Each row is a point on a tangle of strands that fork and nearly touch. The rows are in no order.
Points whose rows are less than 61.7 apart are linked; no others are. Some points are linked to none.
zirer: [-10   1 -16  -7 -16   9  12  -4 -11  12  -2  12 -15 -27 -12  17   8 -13
  21  -2 -16  -5 -10  23  -5 -17   1  -4  -5  -6   8]
Sebi: [-13   1  -4 -10  13  18 -10  -4   8 -14   3  21   7  -1 -21  12   8  -6
 -12  -9 -22  -9  -6 -26 -37  17  10  12 -23  21  11]
nibar: [  8  -7   6  -1 -12 -34  10  -6 -23  13   3 -14   7   5  14  20  -1 -26
  -8   6  -7   6 -32 -19  15 -14  -9  20  11  22  -4]
doza: [ -1   4  -6  21  -1 -29  -1  -8 -25  13   8 -24  -5  13  12  -4   8   0
  -7  10 -26   6 -12   1   2   6 -16   5  26  -4 -14]
tal: [  3 -24  15 -23 -20 -33  11   7 -18  -8 -17  -4  -5  -4  12  10 -17 -17
  12   0  13  -3 -13 -14  30 -24 -10   3   6  15  -3]
Gife: [ -4  24 -13  -7   3  -1  -1  12   8 -21 -21  31 -23 -19   1 -17  -4 -18
  20  -9   6 -19   2  34  -6   0  20 -10   1 -45   6]
reb: [  5  -6  -9  14  -7   1   0 -11  -6  14   7   8  -2   8 -16   2 -11 -12
  -2   2   0  -3   5   4  27   3  -4  25  -5  17   0]
vulig: [ 14  17  10  25  -2   2   2   3  -5  -4  -1  -5   6  16   3  12   1  -4
  -3   7   2   1   3  23   5 -11 -21  11  10   4  10]
Pigof: [  2  -5  17 -16 -10 -36   3  18 -20  -9 -31   7  -8 -19  24 -19 -19  11
   7 -12   1  -7  24  19  18 -40  10  -6   7 -14  -5]
Bom: [-19  -8  -2  11   3 -11 -12  10  -2  -9 -17  33   1 -14  -1  -5  15   4
   0  -7  -5  -1  -8   8  -8   0  -2  11  11  -6  -2]
netim: [  5   0   4  30 -10 -23   1   2 -35   7   3  -4  -3  20  26  -7   9 -11
 -16  14 -15   8  -5  13   8   8 -25  12  25 -22 -19]
kezu: [ 16  -1  -1 -10  -9  23   3  -8  12  -1  -2   9  14   7 -15   7 -15 -18
 -17 -15   4  -2  11 -20   6  -9   4   8 -42  28  13]
Bukol: [  5   7  -4   9  25   6  18 -10  -4 -12  17   8  11  30 -28  41   7   7
  -5   7  -6 -13 -17  11 -32  19  -6   6  11  14  12]
fidi: [-10  -3  -2  12 -17  10   1  -8  10  15  28 -23   3  14  -7  -5   7  21
  -3   5 -10   0  14 -15   8  19 -15  11 -16  21  10]
nudi: [  1 -28   1  -4 -17 -39  -4   1  -9  -3 -16 -15 -10   6  -9 -30 -18   7
   1  -1  -2  -3   5  -8  24  -1   3  -4   6  -3  -5]
ker: [ -2  25  16   2   2 -10  10   3  -5 -13  -7  -2   8   8   0  35   3 -14
  -4 -16 -13 -10 -11  -3 -27 -25   0  -7 -11  18  28]
gedor: [ 11 -13  16 -23 -10 -45   6   8 -14 -11 -25  -1  -1 -14  19  -9 -19  -8
  11 -15  -3  -1   7  -2  14 -34   0  -9   4   0  -3]
rapu: [ 19 -10   7 -10  -3   2 -14 -11   3  13 -13 -14   3   1  14  -5   0 -23
   3   3  35  12   1   1  27 -15  -7 -13  13  15  -8]
mik: [ -3  19  24  17  13   3 -11 -14   2 -13  -1  -7  18  28   5  10   2  -5
 -26   7   4  -9   0  12   5   7 -32  11  11  15  10]
Kis: [  9   2 -21  18   6   4   2  -3  -2  -2  -2   5   1   3   2   8  16  14
   9   8 -14   1  -3  28   7  13 -14   5  13 -34  -9]
Padof: [  9   1 -12  13   9  -5   8 -17 -15  24  17  -2  29   6   3  26  13 -12
 -20  -4  -7  11 -14 -14   7  -1   8  29   4  39   6]
rotir: [  1  -8  -1 -26 -28   5   7  -9   1   7  -2  -4 -18 -17  16   3 -15   2
  15   3  20  -3  17   4  28 -26  -1  -9  -9  -8   1]
kiz: [  2 -12   8  -9 -11 -11  -5  -1  23 -10  10  11   9  14 -14 -12   3  15
 -10 -15  -3  -2   6 -18   0   7  -7   6  -9  20   4]
kes: [  0   0 -15  -3 -12  -2   2  13  16  -2  -8   8 -16 -10 -12 -26   3   7
   5  -8 -12 -15  18  -6  -4  -6   6   0 -17   2   3]
mesez: [  9   4 -12 -16 -19  32   7   6  20   1   3  25  -8 -13 -21  -3 -15   2
  13  -2  13 -13  13  -5  -4   2  19   7 -52  -7  14]
belib: [  4  15   1  16  27  25  19  -8  -5 -23   7  12  11   5 -12  42  11 -30
  -2  13  12 -18 -31  34 -13  14 -21 -12  22 -16  17]
ruro: [ 10 -43  -9 -26 -22 -34  -6 -13  -4  12  18 -22  -2  -4  12 -16  -7  12
   7  -3  12  10 -14 -21  23  -2   0 -10   2   5 -14]
rol: [-16 -14 -23   1   2   4  -7 -31   2   8 -10   2   3   4   7   4  22  11
  -4  -1 -11  -6 -13   7  18  34 -18   4  18 -11 -29]
rul: [  8 -14 -30  20   9  16  11 -12 -15  14   3 -11  -8  -1  19  11  14 -15
   8   8   2  11 -39  38  10   7 -14 -19  10 -27 -22]
Kani: [-17   6  23  -8   7  -4  -9  21   9 -17 -15 -12  -3  -7 -13   6 -13   6
  -5  -6 -15  -2  -7 -22 -29  -8   3  -4 -16  -3  14]
moter: [  1   9  -2  17  26  10 -16  11  10 -12 -22  40  12  -6  -6   1  -8 -13
 -13 -14  18 -13  -6  30   6 -12   4  29 -21   0   2]
livan: [ 11  -9   3 -38  -2 -13   5  20   3  17 -11   1  -8 -31   2 -35 -25  18
  15   2  18  12  17  -1   9 -19  39 -28  -4 -15 -13]
telu: [ -5  14  13   0   6  -1  -5   0  -5   1  24   5  12  10 -13   8  -6  31
  -4 -12 -18   3  20  -3 -12   0   7  19  -3  21  15]
dunu: [  6  17  -2   6   6  19   8  11   1 -15  24  -9 -10   0  -2  13  10 -10
  29  12  11  -3 -17  19 -18   6  -7 -24  24 -26  12]
turat: [  3   2   2   3  19  35  -8 -26  13   6  18  -4  20  19  -7   8  10  14
 -15  -6  10  16  11 -20  -3  23   0  -3   2  25  -1]
mudeg: [ -9   6  33   0 -11   1  -2  -6   3  -4  31  -4  22  31  -5 -12 -10  13
 -25 -10  -1   1  13 -48  -4  24   5  23 -20  29   9]
dul: [ 10  11   8 -26  -1  12  -1 -11  24 -32 -10  16   5  -3   6   8  -4 -28
  -1 -17  13  -9   1   8  -5  -5  -1 -10 -13 -12  16]
misep: [-14   3  22  16  21   4 -25 -14  13 -14   5   0  18  23 -13 -21   0  14
 -25 -15   0   5  12 -23   3  36  -2  12   0  23   3]
Muk: [  5   8   1 -19  -5  48   3  11  19  -2  -2  18 -14 -13 -12 -12  -9  -3
  11  -6  27  -3  18   0 -13  10  26 -22 -40 -19  11]
Guf: [  9 -17 -24   7  -4  -8   6   1 -22  15  14  -7 -14 -12  22   2   5   5
  13   9   8  12 -25  30  10  -3  -5 -13  14 -27 -24]
kuzif: [  5  -6  -7   2   2 -38  -3 -16 -22  14  12 -27  -8   6  15  -8  15 -12
  -3  -3 -13  11 -20 -19  -5   4  -6 -10  22  16 -22]
leduk: [-21   9  12   8  14  22  -6   4  17 -13   4 -10 -11  13 -19  -4   7   0
  -2  11 -11 -10   8 -29 -30  29 -10  -5  -6   7   5]
Kiduz: [-26   7   1  24  12  -4  -5  -7  -9  13  14   3  23   6  -6   7  12  21
 -16  -3 -24  10  -9 -10   7  28  -2  32  10  17   5]
Pesaf: [  0  12  12  -2  10   0   0 -11 -11 -26 -11  11 -10   6  -6  19 -15  -8
   7 -14 -13  -6 -12  36  -6  -4  -6   4   4 -37   4]
kab: [ 18   7 -17  32  25  27   0   5  -2   7  -1  21  32   3  -4  28   8 -12
 -15   8   5   4 -11  13  -9   0   7  15   4   6  15]
negez: [  4 -14  -4  -2 -11  -6   2 -16   2  14  30   0  29   0   6  20   9  -1
 -14   1   5  12 -21 -29  15   7  -2  26  -5  35   3]
Danan: [  3  17   2   6   7  -1   1  40  -4   5 -28  15  -5 -31  10 -15  -8  -3
  15   3  20   5   2  26   7 -23  33  -9  -8 -33   5]
Teso: [ -4  -1  -7   6  23  25  -6  -8  18 -19   0  21  17  13 -27  17   4 -19
 -19  -1 -12 -27  -7 -21 -42  18   1  14 -34  32  15]
votiz: [  1 -12   5 -16   2   5   0   9  -2  17  25 -22 -10 -16  -3 -18 -13  32
  11   7   4  18  15 -10  -5   3  11 -24   1   0 -10]
fiseb: [  7  -5  12  15   1   6  12   5 -27 -12 -10   7   6   4   5  20   2 -32
  -5   3  13  12 -26  38   8  -3 -23 -11  21 -19  -2]
tedut: [  2  -3 -16  -4 -20   8   4  19  15  30  -1   9   1 -32  15 -24   8  32
   1   7   9   3  23  -3  17  -8  15   3 -13   1  -2]
Tiriv: [-12  -8  -3   5 -11 -19  -1  -8  -5   7  17 -17 -26   3  -8 -13 -14  22
   5  14 -15 -10  15   1   5  10  -6   7  10  -8 -11]
ropu: [ 19   3 -21  24  24  22  13  12  -6  -4   1  19  15   1 -17  35   8  -6
   7   3   3   1 -13  37 -17   2   6   3  -2  -9  19]
togu: [  3  11   0 -25  -1  26   2  17  24  -2 -19  10  -9 -19  -4 -18 -13  12
  16  -7  32   8   6  18   1   6  40 -31 -26 -30   7]
seve: [  5  -7  15 -36 -34   8  11 -11   2   6  26 -31  -8   5  12   3  -9  13
   1  -2   1   4   2 -20  -9  -2  -9 -22 -22  -2   6]
zudul: [-10  -7   2   5  -1  -9 -12 -13  -1  17  23  -6  32   2   9  -5  12  18
 -11  -5  -2  16 -12 -26  17  18   4  27  12  18   8]
liti: [ -3   5 -35 -11  -4  17   7  -2   6  16  -6  11 -11 -26  -9   3  14   5
  16   0 -14  -1 -10  20  -9   0   8 -10  -8 -13  -3]
vepi: [  5  12   8   6  10  12  14 -14 -10 -16   3  16   3  -3  -4  33   2 -44
  -3   5  15 -10 -31  40   5  -4 -27 -19  18  -6  16]
mobe: [  8  14 -11  53  33  14  13   5 -18  -8   4   5   8  26   2  14  20 -10
  -4  13 -17  -3  -4  20 -17  21 -18  -1  22 -11 -12]
tilor: [  5  -5 -11   2  -4 -11  -9   0  -5  14  -8  24   7 -17  17 -13   4  -2
  -1  -5  15   8  13  -7  24  -7  19  30  13  -1 -16]
kon: [-17  -3   0   2   1  13  -7  -4  19  -6  -6 -18  -8   7  -2   2   7  -8
   2  17  -9  -9   1 -24  -8  20 -19  -8   7  -4   1]
giv: [ -3   6  -2   3  20   9   3 -41  -1  -4  -4  -8   3  23  -8  20  12 -23
 -18   9 -12  -9 -17  -8   1  30 -19   3  16  10 -21]
Folus: [  9  11   0  15  28  10 -10  -8 -16  12  21 -17  -4   5   6  -5  14  14
   5  -1   2  20  12   3 -12   9   0  -8  37   8 -21]
sono: [  1  -6  15  -1 -11  19   7   1  11   0  29 -27  11  39 -14   8   8  15
 -17   6   1   6  -2 -36 -19  29  -5 -15 -21  20  13]
Berun: [  9   8   3 -11  -7   1   5   1   5   3  22 -35 -11   1  11   8  11 -17
  23   6  11   1 -16  -2 -14 -11 -14 -38   9   8  18]
nesuk: [ -2 -30  -7 -27 -28 -18  12   7  -1   5   1   0 -10 -25   6 -15 -21   4
  13  -6  -3   1  14 -32  30 -16  21  11 -16  14 -16]
nifo: [  0 -20  -3 -25  -9  15   7  -1   9   3  11   8  -3  -4 -29   1 -13  16
   3 -10   4   9  -2  -4  -3   9   6 -12 -21   0   3]
ner: [  6   3 -19  22  13   8  11  -1  -6  -1   9   2  11  18 -27  32   2   5
   4  -1 -12  -3  -5  23 -20   0   3   4 -10  21  21]
Losa: [  3  -5  -8 -25 -14 -21  13   8  -8   5  -4  -9 -21 -28   7  -9 -13  -4
  23  -1 -16   0  -5  15   6 -26  11 -24   3 -25   3]
vebe: [  4   3  10 -18 -12  16  -7   2  19  -6 -12  -1  -9  -9   8  -4 -26   3
  14   2  27  -1  26   5  15 -19   9  -1 -18 -21   7]
buk: [  4   1   5 -10 -11  -4  10  22  13 -28 -13  14 -20  -8  -6 -11 -22 -17
  18 -18  15 -22  22   0  13 -29   9   0 -28   7   5]
zapa: [  7  -1 -14   7  -7  -2   0  21  -2  15 -23   5  -8 -26  12 -15   7  -6
  10   9  17  11  -4  20   9 -15  13  -5   7 -33  -8]
suna: [ -6   3   3  -5   0  -5  -2 -22   7 -10   2  -7 -24  13 -20  -5 -18   4
  11  -2 -11  -3   7   7  -4   7  -8 -10   2 -11  -5]
zul: [ 19 -11   4 -20   3  -2  -4  17   0  27   6 -10   7 -27  12 -21 -15  27
  13  10  20  29  17  -5   5 -15  31 -22   2   1 -15]
gon: [ -9 -19 -12  -9  -8   7 -15  -4  21  11   2  16   1  -1  -5 -37  10  28
  -4 -12  17   4  24 -11  22  24   7   3   2   6 -11]
luruz: [  3  -6  13 -12  -8  -9 -13   8  12  -6  -1   1  -9  -7   8 -13 -20  12
   2   9  17   3  24 -13  14  -6   8  12   1 -21   1]
tozed: [ -1 -35  -2 -34 -30 -25  12  -3  -4   3  24  -9  -5  -4  -1 -17 -15  17
   0  -6  -5   9   0 -34  12  -2  11   1 -18  17 -14]
regub: [  5  -8   4 -41 -26   6   8 -16   5   3   8 -23 -14 -11  18  -1 -15  12
  11 -12   2   9   2   2  11 -18  -1 -35 -12 -12   5]
Laka: [  7  12   2  42  14  -2   6  11 -19 -12   4  11  12  26  -3  21  16  -5
  -9   4  -8   0  -4  31 -16   4 -20  10  15  -3   7]
seg: [-10 -13 -28  -4  -5  -3   3 -15 -14  29  16 -13 -29 -23  16  -8   4  18
  18   9  -2   4  -8  33  11  -1   6 -10  16 -24 -34]
Buneb: [ -6  -9 -18  13  -7  -4  -4  17 -12  34 -13  -9 -11 -26  36 -26  13  12
   0  17  15  10   8  18  16  -7  13  -1  20 -22 -22]
Nukub: [ -8   2   9  16   0   4   0  18 -30 -11 -10  10  -9  -6  15   8   2 -10
   5  11  11   7  -8  38  -1  -4 -17 -14  26 -42  -2]
Kikoz: [  8  18  -4  -8   3  11  -5   4  22 -17 -16  19  -1  -9   3   0   2 -13
  18 -14  14  -5  -4  22  -4  -3   5  -6  -4 -24   7]
mivi: [ -7   0  -5 -17 -13 -13  15   5 -20   6  12   0 -32 -29  -2   6  -2 -16
  28   4  -8  -4 -11   7  -3 -21   3 -11  13 -15   5]
Dib: [-16   6   3   5   8   1  -9  -9  -4   3   6   0   8   6 -12   7   7  33
  -7  -7 -29   9   6   3 -10  15  -4  14   1   7   1]
Sezar: [  3  23   5  -2  14  19   7   9   8 -18  22  -2  -7  10  -9  21   7   2
  17   3   4  -2   0   7 -34  -1  -4 -21  19  -5  24]
bok: [  4   0 -17   5 -13  13   2   4   4  28  10  -6   3 -23   8  -5   3  13
  11   4   0  11   7 -19   6 -14  11   6 -20  12   7]
ran: [ 15 -12  -7 -11 -26  23  17  22  23  -5   0  12  -5  -6 -19 -10  -6 -10
  13  -3  17 -10   9 -17  11  -4   7  -1 -44   8  10]
Vuze: [ -3  -2  -9  11   3  -7   9 -41 -15  10  14 -14   1  27  -2  20  16 -17
 -15  10 -12  -6 -29   9   5  20 -28   6  22  16 -20]
Tokul: [-20 -16   1  -2  -9 -10 -11   0  -7   4 -18   3  -4  -1  15  -6  15   4
 -13  -2  -5  -2   2   2   9  -2 -13  13  29   0  -6]
zefa: [  4   9  23 -15 -22   3  19  13  10 -18   7 -21  13  23 -10  21  -7  -6
  -4  -2  -5  -4  -9 -30 -17  -7  -3 -11 -38  13  30]
zov: [-13   6   8  11  23  15 -19 -14   7 -25  -6  25   2  16 -26   9 -14   3
  -7 -14  -2 -24   0  19 -11   6  -5  18 -39  18   4]
Rasu: [ 15  -1  25 -28 -30  -4  14   9   5  -6  19 -21   9  10   6   5 -11   9
  -8   1  -6  11  -1 -41 -16  -8   2  -9 -33   4  18]
kosil: [-15   8  17  15  14  17 -19   2  21 -18  -2   3  -2  17 -20 -16  -3  12
  -9  -7   0 -11  23 -15 -16  22  -3   9 -19  13   3]
lureg: [ 18  17  -6 -12   0  -5   2  14  16   6  -7 -12  -6 -15  15 -27  -1  18
  18   9   1   4  19  19  -3 -16  16 -36   7 -21  -2]
Tamad: [  0  -2  -2  33  -4   3   0  11 -34   1 -10  10  -7  10  33  -6   8  -6
  -6  15  -2  13  -1  29  10   9 -20   0  24 -38 -19]
fas: [ -4  11  26  -1  -1  12  -9  -8  -7   6  26  -3  20  11  -6  -8  -2  24
 -15 -19  -3  17  30 -30  -7   9   9  12 -12  31  13]
bubut: [ -6 -13  -8   9 -14  -1  -5 -12  -1  14  13 -18  -5   9 -11  -6  -5   5
   4   9  -9  -2   3 -10  19  19 -10  17   0   9  -6]
nosep: [20 -5 -5 -1  8 15 -7 10 14 -5  4 -3 15 -2 -3  4  7 -4 -2 -1 15 16 -4 -6
 -9 -8  8 -7  2  0 12]
Kegu: [  5  14   2   0   5 -13  11   8 -10  -9  -8 -13   6  10  -1  33  10 -22
  -4   2 -22  -1 -36  -5 -30  -8  -2  -7   4   4  17]
Tuzem: [-18  -8  -8  -4   9  -9   3   8   1   4  -7 -13 -17 -13  -8 -21  19  13
  10   1 -15   3  -1   9 -13   4  -8 -42  24 -10 -13]
lamif: [ -1   2  29  -9  -9  -6  11  11   8   1  30 -22   8  25 -13  14  13   4
  -8  13   1   7 -13 -34 -30  11   0  -5  -2  29  13]
Rifub: [  1   1  22  -9   0  -6  -7  -8 -11   9  14 -13   3   3   3  12  -7  -7
  -6   6  10  11   1 -27  -3  -5  -3   6   9  19  -2]
kosuk: [ 27  -9 -16  -3 -11 -19  -6   2  -4  29   2  -1   5 -19  33 -18  15   3
   9   0  27  18   7  -5  28 -14  11  13  14  12 -20]
tadu: [  5   3 -32  -2  -4  10   0  -9  19  11   8   6  -3  -7   2  -4  17  20
   8   4 -13   2   0  10   0  10   2   2  -3 -16 -10]
sodo: [  2 -12  -6 -12 -18 -10   8  12   5   9 -25   9  -7 -23   5 -29 -17  -3
   6  -6   5  -4  22 -20  29 -19  30  10 -19   8  -9]
mubut: [  8  -4  -1 -29  -4   5  -1  17  18  14 -30  11  -3 -17   7 -20 -15  22
   3 -11  27  14  12  10  15  -8  33 -24 -18 -18  -9]
pov: [ -3  10  29   7   5  -1   0  -6  -1   2  16 -13  29  34 -10   8 -12  -5
 -30   1   2   2   3 -39  -2  12   6  27 -21  41  16]
Tezeg: [-16  -7  -5  12  16   9 -22  10  18 -13 -24  20   5  -7  -7  -2   6 -12
 -15   7  -2 -12  -8  -6  -4  15  -3  16  -5  -2   0]
binu: [ 20   9  -2   5  -5  -4  10   9  -7  -2  19 -21 -12  -1   4   6   5  -8
  26   9  13   7 -11  20  -5 -18 -14 -24  23  -4   5]
Lib: [ -6  -2  -9 -14 -14 -19   7  17   7  -6 -26  22 -20 -23  -1 -26 -14  -6
  21   0   8 -21   4  26   8  -9  27  -7   0 -51   3]
Zes: [  1   9  31   0   0  -2  -3 -12  -4   3   4 -27  12  23 -10  11 -11 -18
 -15  11   4   5   4 -30   4   3  -8   5  -9  35  11]
munuz: [  7  29   7  21   5   8 -14   6   7  -1  -3   1   9   4  13  -3   5   6
  -3  -1  -3  -1  26   8  -2  -8  -5  18   4  -7  10]
ded: [  1  -7  -2 -10   8   7   4 -14  -1   5   7   3  11   9 -21  22   6 -15
 -17  -8 -14   4 -15 -38 -29  13  10   6 -16  27   6]
momi: [-14   5  26  -4   5 -10  -2  14  16 -22  -2 -12   8  20 -13  12 -13  -1
 -13   5  -6 -10  -9 -25 -26  -2   4   0 -25  10  25]
Tus: [ -9  -8  -3 -11 -14 -12   8  15   7 -15 -18  15 -17 -16 -16 -13 -18   6
  17 -13  -2 -21  12  13  12 -20   7  -3 -24  -6   8]
risel: [  2  23  17  32  29 -11 -14 -17  -3 -18   0  -6  23  37   4   1   3   2
 -20   3  -2  -2   3   3   3  26 -17  16  20  13  -3]
zofam: [ -6  -8 -16   2  -4   7  -7 -20   3   8  -7  10  -1  -4  22   1  31  -1
  -3  -1   5   1  -7  12  13   9 -19   5  29   1 -20]
lipo: [-15  10   6 -14   8   2  -9 -15   5 -27 -21   9  -8  -2 -10  19 -14   5
   2 -16 -23  -9 -10  19 -19   5   3   3 -13 -27   5]
ralop: [  4  -6 -14  21   3 -23 -15 -10 -16  16  -5 -27  -2  12  19 -30   2   0
  -5  -1 -19   8   5  -2  19  14  -6 -11  27 -14 -26]
Talut: [  1   3  14 -29  -5   5   6 -10   4 -12  10  -1 -18  10 -23   5 -16  -2
   0 -12  -5   1  -3  -7 -15  -3   2 -16 -12   5   2]
mafe: [ 22  12  -5   6  -7 -14 -14   9   4  10 -20 -21   0  -7  18 -30  -6   5
   3   5  -6   2  25  -1   7 -16   9 -12   7 -16  -4]
surif: [  0  13  24   0   4 -22   3  17 -17 -21 -20  11   7   3   6  13  -2 -11
  -9 -18 -10  -1 -15   8 -18 -29 -11   0   1  15  12]
Dafid: [ -9   0 -19  44  14  11   6   1  -7  -3  -4   4   2   9   6   0  30  15
   2   9 -17  -1  -8  21  -1  26 -20   0  17 -24 -19]
zemeb: [-17  13  10 -19   4   7  -3   2   5 -13 -10   5  -9 -19   2  11  -1   8
   5   2 -21  -8  -1  -3 -25  -1  -2  -6  -2 -20   9]
Lom: [  7   2  21  -7  -8 -36  20   4  -9 -11   4  -8   8  18  -2  28  -5 -28
  -3   9   0  -4 -33 -17  -2 -20  -7  20   3  20   4]
Mit: [  3  11  12  -8   1 -17  -8  28   0 -10 -40  11  -3 -25  18 -24 -24   8
   9 -11  14  -2  22  18  15 -30  24  -5 -14 -17  -2]
nevil: [ -2  15 -16  -2   6   4   7  14  16   8 -11  -8 -11 -17   2 -30  17  24
  14   0 -14  -6  16  24 -15  -9   0 -39  16 -13  -5]
Bosud: [ 13   4   5   2   0 -14   1   6   4 -14 -19   7  -1   8  -8  -9 -24 -14
   3 -15   7  -8  21   4  21 -26  -1  15 -23  20   2]
fuz: [-20  -6 -11   4 -10 -10  -4 -18 -16  20  -2   3 -24  -2   1 -30  -1  23
   5   2 -14 -12  29  14  23  10  -3  16  20  -7 -18]
virab: [  2  16  16   0  -2   5 -13  14  13 -15   7   4   1  -1   8  -7 -14   0
  -1  -1   9  -6  21 -20   0 -11   1  29  -9   1   8]
gekur: [ -8 -44 -14  -7 -19 -29  -4  -3  -3   8  -2 -16 -13  -3   0 -15  -5  -4
   8  13  12  -4  -8 -11  28   0   4   0  12  -9  -9]
fud: [ -8  -8   7 -11  -3   7  -6  -2  15  -3   6 -30  -5  11   4   4   6 -11
   6  13   5   3 -15 -25 -17  10 -14 -30   0   1   7]
godez: [  9  -7  10 -13 -13 -31   2  -6 -16  10  25 -21  -1  -2  16  11  -3 -13
   4   7   2  15 -20 -26  -4 -16   0   0  13  21 -14]
diri: [-13  -8  -2   4  -6 -13  -5  12 -13  12 -26  17  -6 -22   7 -17 -11  -1
  -5  -6  -2   3  15 -10  24 -16  21  32  -4   2 -13]
Rin: [  1   9 -10  24  13  21   6  -6 -13  -8 -17  38   3   3  10  18  16 -25
  -5   8  -3 -14 -10  38  -4  14 -21  19  14 -23  -8]
bam: [-17  -5  -1  -5  -2   9  -6  19  24 -23 -23  18  -2 -15  -6  -2  -1 -23
  -2  -3   9 -21  -1 -11  -8  -5   2   7 -24   2  15]
zod: [-11 -12  -2   4  14   2 -19 -13   9   1   3   2  14  12 -12 -24   5  22
  -9 -17   5  15  11 -12  18  36  -1   0  15   8 -12]
turam: [-10 -13  -2 -16  -2  23  12   2   2  10  23 -18 -13  -7 -19  -4 -10  26
   8  11  -7  13   3 -10 -18   8   6 -28 -18  -5   0]
fede: [  4   6   6 -14   6  20  -3   6  30 -33  -8  24  14  -8  -4  10  -8 -36
  -6  -5  26 -23  -7  -9  -6 -10   2   4 -30   3  22]
morek: [  0  14  -7   7  27  16 -11 -14  -6  11   3 -18  -5   2   4   1  14  -6
   1   4 -11  18   9 -19 -15   9   5 -16  23   5 -18]
Sepa: [ 10  16  -7   4  27  12  -6 -13   0  -1   3  -9   9   6  13  20  22 -19
  -6   2  -4   8 -13 -15 -24   3  -6 -14  25  11  -6]
Tuvad: [  2  13  -6  16  32  26   3 -29 -17  -9 -13  30   7   8  -3  29  12 -30
 -21   7 -11 -13 -12  24 -14  14 -15  21  13  -2 -10]
pupuf: [ 11  -4  -7  24  -3  -7   7   8  -5  10 -11  -2  11   4 -17  -3 -14  -8
   3  -3  -1   5  10   1  34 -16   0  21 -18  22   3]
dasu: [-14  17  21  24  27 -11 -14 -19   7 -14   9   2  29  43 -17  -1  -3   5
 -25  -7 -14 -11  -4  -8   2  35  -6  22   1  22  -1]
faro: [ 10   5   3  23  32  21 -12  10   6  -5  -9  24  23  -2  -4   9  -8 -14
 -16   5  24  -2   0  13   4 -14   5  21  -3   4  11]
medi: [-12  -9   8  13  -1  20   4   7   7   8  19 -15  13  20 -18  11   4  28
 -12  -1 -10   7   6 -22 -15  23  -7  -3 -23  25  20]
dabe: [-15 -19 -21  -3 -13 -10  -4 -25 -16  30  10  -7 -26 -11  15 -24   3  27
   9   2   3   3  16  16  21  -4   9   2  22 -14 -34]
lik: [  9   0 -19  10   8 -13  -9  -4  -3  17 -10 -21  -3  -6  10 -31   2  14
   0   4 -18  12  12   1  11   0  11 -17  13 -16 -18]
Rom: [ 13 -16  -8  -4 -19  14  14   9  17   1   4   0  11   4 -14   7   0 -10
   0   2   6   1  -8 -28  11  -3  -8  -3 -31  22  13]
Muzof: [  8   2 -15   2 -12  -2  -8  -2   0  28  18 -18  -2 -10  22  -6  15   9
   6   1   9  15   8   0   9 -17   0   0   6  13  -5]
lef: [  1  20   9   0  28  18   7 -13   5 -26  16  -3  -2  28 -20  33   4  -1
   6  -4  -7 -12  -7   9 -37  14  -7 -12  13   2  12]
mugun: [-12   8   8  14   8 -11 -10  15  -8 -24 -22  25   3  -1   5   4  17  -5
 -12 -19 -15  -8 -11  18 -16  -9 -19   8  11  -6   4]
kag: [ -7 -33  -7   0  -3 -29 -13 -16 -29  24   1 -15 -12  -7  30 -29   9  17
  -3   3  16   3   5  17  22   2   1 -11  37 -21 -38]
Vud: [ -5   0  -9   2  -5   7  -9   5  20   5  -5  25 -10  -5 -13 -37   4  10
   6   0   6 -12  29  -6   1  13  11  16  -8   5  -9]
gana: [-13  -7 -13 -20 -18 -17  19  13   0   8 -11   4 -18 -38   7 -25 -17   0
  21  14  -8 -15   4  22   8 -19  26 -31  11 -40   3]
Fik: [ -1  13   1  -6  11  10  -3 -31  -3  -8  -7  10   0   8 -11  27   3 -19
 -15  -4 -11  -5  -9   5  -6   7  -7  17   7   5  -4]
voduf: [ -5   6  -4  31  19  11 -14   4  -7 -14 -20  41  15   3   1   9   4 -15
 -23  -1   7 -16  -7  36   2   7 -19  33   1 -15  -6]
ziki: [  0  -1  -3   6  17   8   6 -10  -4   7   9   6  32  13 -12  38  10 -16
 -30   3  -6   1 -18 -25 -21   9   6  17   2  42  14]
Sope: [-14 -12  -9  -1 -13  -8  -1  19   3  33  -6   0 -14 -30  18 -31   0  29
   4  22  11   1  29   6  23  -9  22   5  12 -14 -11]
Gub: [  8  -8  29 -12 -14 -42  18  23 -16 -21  -6   5   0  -1  -1  18 -15 -10
  11  -3   8   2 -18  -7  13 -24  -5  19   5  14   3]
Begut: [ -7  16  -5  -6   9   3   3  -2  -7  -5   2 -16  -2   0  11  27  24 -19
   2   5 -25   0 -20 -11 -32  -1  -5 -20  14  -5  10]

A fork is a point with three links. Follow the links from the first point to the second and name the forks in between, in order.
moter, pupuf => misep
mubut, kag => Tiriv, dabe
Lom, Tuzem => godez, doza
Danan, mudeg => godez
fuz, ner => Tiriv, bubut, misep
mugun, munuz => Bom, vulig
binu, zefa => misep, vulig
fidi, gon => bubut
regub, fuz => vulig, misep, bubut, Tiriv

Follow the links from the first point to the second, and from the first to the third. Name the last point that the two ways share.
turam, mik, seg => Tiriv
zod, mivi, zemeb => vulig
seve, dul, reb => vulig
munuz, dabe, kon => misep
doza, Sope, Sebi => godez
bam, Vud, fud => misep

A fork is a point with three links, a tip a point with one. Leave the first point through the second and follow the links. Name the first fork or tip that comes.
Gub, tal => nudi
ziki, Padof => godez
giv, Fik => misep
binu, dunu => Vuze
gana, Losa => vulig
ran, mesez => Tiriv
